The views of a scene show one set of named points, each view turned or mirrored, shifted and resized as a whole, with a little noise and some points left out.

Scene 1
View 1
k_178: [-12 -18  44   7  10   7  -7 -50  21 -10  11  22  -6 -25 -21  33 -20  -4
 -17  39 -20]
k_259: [  7   2  19 -18  11 -12  23  25 -14   5  13  21  26 -31 -26   4 -24  -7
 -25 -39 -44]
k_117: [ 21  13 -13 -15  27   5  -5 -30 -19  36  18   5  28   1  -6  15  -6 -20
  -9 -18  -1]
k_316: [  0  15  33 -18   6   7  21   6 -21   9  12  27  24 -16 -16   9 -28   2
 -26 -10 -37]
k_452: [ -1 -18  18   5  24 -22 -30 -52  21 -13 -11  -5   8 -36 -11  36   1 -15
   4 -13  -2]
k_145: [  8  18  15 -13  27   7 -11 -36 -23  21   8   4  28   1   4  23  -6  -4
  -6  -4   1]
k_828: [ 14  -4  -7 -10   7  -9   6 -15   4  11   7  20  12 -32 -28  14 -24 -29
 -19 -29 -30]
k_155: [ -8   6  35  -8   5   0 -25 -59  10  -8 -32  15  16 -33  -5  36 -15  -4
   1  -8 -10]
k_769: [ 13 -10 -18   0  38  -7  -3 -24  -2  10  32 -12  20 -10 -14  18   2 -29
  -9 -21  -2]
k_872: [  1  19   0 -21   7  29  19 -21 -18  15  10  21  26 -10 -17  10 -30 -19
 -22 -15 -23]
k_243: [ -1  -8  20   8  20  -8  16   8  -5 -15  39   0   7 -19 -12  17 -12 -14
 -27  -6 -31]
k_298: [-12  59  38  29  -4  16 -17 -34 -31 -39   7 -19  -8   5  69  52  -9 -10
 -19  10 -12]
k_604: [ -9  31  -2   2  -8  33  14 -30 -12 -15  10   8   5 -10   7  25 -31 -33
 -27 -12 -26]
k_22: [ -1  10  22 -35  28  10 -11 -45 -14  27 -20  15  49 -13 -16  16 -10   3
   5 -22   0]
k_499: [  7  -7   9 -13   7   3 -21 -68  17  21 -19  29  11 -29 -27  28 -21 -20
  -3   2  -8]
k_23: [ -8   7  10  -4  -9  23  17 -28   6 -12   7  22   2 -25 -20  20 -38 -27
 -27  -3 -34]
k_216: [-10 -18   8  10  36  -9  -8 -28  12 -29  16 -24  14 -25 -11  29   4 -22
  -5 -23  -6]
k_522: [-15  23  55 -34  54   7 -26 -40 -32   7 -25 -15  68   2  11  25  14  32
  18 -27  18]
k_498: [  7  36 -18 -10   7  23  19  -5 -31   8  20   2  22  -2   6  12 -25 -32
 -24 -36 -24]
View 2
k_155: [ -5   6   1  -5  -7 -13  31 -11   4  -6  -6   1 -19  17  -1  -7   5   9
 -28   8   4]
k_259: [  2 -32 -11 -18  25  23 -13 -19  10 -11  11 -33  21   1 -20  -2  30  25
 -14   3  -4]
k_145: [  6  -5  -4 -19  12  31   6  -2 -14 -21 -12   8  -7  15  15  -8   6  16
 -28  -3 -10]
k_117: [ 11  -3   1 -17  25  46   4   2 -13 -31 -16  -8  -9  12   4  -3   9  14
 -18 -13 -11]
k_872: [  8 -15  -8 -26  20  34   1 -15   1  -3   6 -21  -9  12   5  11   6  15
  -3  -7 -11]
k_23: [  6 -11  -8  -8   5   6  -1 -17  17   4   3 -24 -14  13  -8  17  -3  19
   8  -1  -8]
k_216: [  3 -10 -14  19   6   3   5   9   0 -35 -14  13  14  18 -22  13   5  -1
  -8   0   6]
k_604: [ 15  -5  -2 -15  -6  21  -2  -9  -2  10   1 -13  -2  22   2  10  -9  16
  20  -5  -5]
k_452: [ -2   5  -2  17   1 -12  22   4   4 -33 -21   6  -8  15 -18  -1   6   5
 -28   3   8]
k_178: [ -5 -11 -16  11   0 -21  -5 -10  23  -9 -17   1 -34  13   3  15 -12  25
 -23   7 -14]
k_522: [ -9 -10  -9 -29  10  22  35  -6 -30 -19   6  50  10  18  25 -19  24  -3
 -60  11   4]
k_499: [ -1   9   1  -7  12   1  29 -12  10 -15 -12 -16 -44  12  -1   4   0  13
 -27  -3  -6]
k_498: [ 18 -11   0 -27  11  50  -7  -6 -12  -4   2 -19  14  18   0   3   6  15
  15 -11  -6]
k_769: [  9  -9  -8   5  25  34  -3  11  -8 -42 -20  -4   5  12 -14   9   6   7
 -11 -11  -6]
k_243: [  5 -29 -18   6  11  11 -29  -3  10 -19  -8  -9  17   9 -15   8   7  25
  -6   2  -8]
View 3
k_23: [ -5  11 -13 -23 -26  37   6  10   7  -8  17  14  14 -11   5  29   1   7
   0  17  -4]
k_769: [ 13   6 -17   8  13   7  -2   2   3   3   7  -8   4  -8  -1   6 -13   7
 -26  29  15]
k_604: [ -7   4  -8 -17 -26  30  19   5  10 -15  -1  28  10 -21  -8  11   1   4
 -12  13  -5]
k_117: [  4  -3 -17   7   7  31  -5   0   2   5  -6  -4 -11 -14 -12  -2 -24  15
 -21  28   3]
k_145: [ -5   1  -6  13  -4  29   9  -1  -6   5  -8  -3 -14 -12 -12   1 -24  15
   1  27   6]
k_316: [-15 -16  -4  -8 -21  36   3   3   9   0  23   6  -8   5 -10  17 -15  12
  16  32 -14]
k_216: [  9  20  -4   5   5  -7  17   1 -12   3  11  -1  17   0  12  12   6   8
  -8  25  26]
k_498: [ -2 -18 -12 -11  -9  28   7  -2  17 -10   4  24   0  -9 -18  -6  -6   7
 -29  26 -12]
k_259: [ -6 -18 -10 -19  -4  25 -12  -3  13  -4  41   7  -6  19  -1  13   2   9
   3  43  -9]
k_499: [ -2  34 -20 -11  -8  52  -8   8 -18  10  -4 -10  -2 -21  12  23  -8  21
   6  20  15]
k_178: [ -6  34  -7  -1 -26  26  12  13  -6  -4  16 -10  10 -19  11  46 -16   4
  29  12  18]
k_155: [-13  30  -1 -11 -14  39  13   0 -29   7  -5   2  -4 -12   9  14   6  21
  23  23  18]
k_298: [-23  16  17   5 -34   1  54 -19  -4 -34 -19  33  -8 -35 -23  -6  -4  -8
  17  13  16]
k_872: [ -6 -11 -13 -10 -17  43   3   9  11   3   8  10   1  -5  -8  12 -11  15
 -10  23 -13]
k_828: [  3   7 -21 -19   1  32 -17   2   6  -3  23   3   1  -3   5  15   2  10
 -12  31   4]
k_22: [ -8  -6  -8   4   1  47   2   4 -19  26  -8  -7 -13   4  -4   0 -15  32
   2  35   0]
View 4
k_22: [ -1  -5  12  15 -23  20   8  32  29 -11  17  -3  -1  -7   0  13 -13  27
  17  26  -5]
k_872: [ -8  -7  30   5 -26   5   4  21  19 -16  14  -2  -9  -5   0   7 -12  30
   2 -10 -12]
k_316: [ -2  10  19  -1 -22  19  10  16  22 -19  18   2  -8  -2  11   0  -4  25
  -7  -9 -20]
k_828: [-13   1  15   1  -3  -8   5  15  19 -10  14  15 -14   3  -4  21 -14  21
   5 -10 -10]
k_498: [-20  -6  34   5 -23  -8 -15  19  31  -9   6  -3 -10 -14   1  -7 -10  26
   5 -15 -12]
k_604: [ -8 -13  30   4 -30  -6  -4   3  14 -19  -2   2   5  -6   3  -5 -16  14
   3 -22  -7]
k_499: [ 10 -19  10  14  -8   6  14  14   6 -20   6  13   2  10   0  31 -21  19
  16   7   5]
k_23: [ -9  -5  24  -3 -24  -5  11   5   8 -20  10   8  -2   2  -6  11 -15  17
  -4 -25 -11]
k_452: [-10  -6  -4  13  -9  -4   6   4   7 -12   3  26   9  15 -10  17 -14  -1
   9  18   9]
k_259: [-17  22  13 -10 -10   2   8  16  29  -8  25   9 -19  -4   1   7  -4  23
  -6 -13 -26]
k_117: [-12 -11  24  20 -11   3 -13  29  25 -10   9   3 -13  -1   3   6  -7  33
   8  13   2]
k_522: [ -3   5  -4  21 -39  37   3  29  37  -8  11  -3  18 -10   5 -12  -5  12
  18  53  -2]
k_298: [ -3  -8  15  13 -33   8 -26 -12  19 -20 -22   8  28  -5  27 -41  -7  -8
   5  -8   5]
k_155: [  9  -8  -1   9 -20  13  15   4  14 -18   1  13  17   4   3  15 -20   2
  18  11   0]
k_769: [-28  -5  18  17  -9  -9 -15  21  18  -7  11  15 -12   8 -10   7  -4  22
   1  13   5]
k_243: [-25  14  13   1 -14  -3  -5   6  12 -15  15  19  -9  12  -2  -5   2  14
 -16  -9  -9]
k_216: [-29   1   3  12 -20 -10  -3   5  11  -8   7  23   6  11 -19   3  -7   0
   1  16   5]

Which points are out of place in each view (at most two, in the order of its rows)? Write none if all are in place.
view 1 | k_316, k_22
view 2 | k_499
view 3 | none
view 4 | k_23, k_452
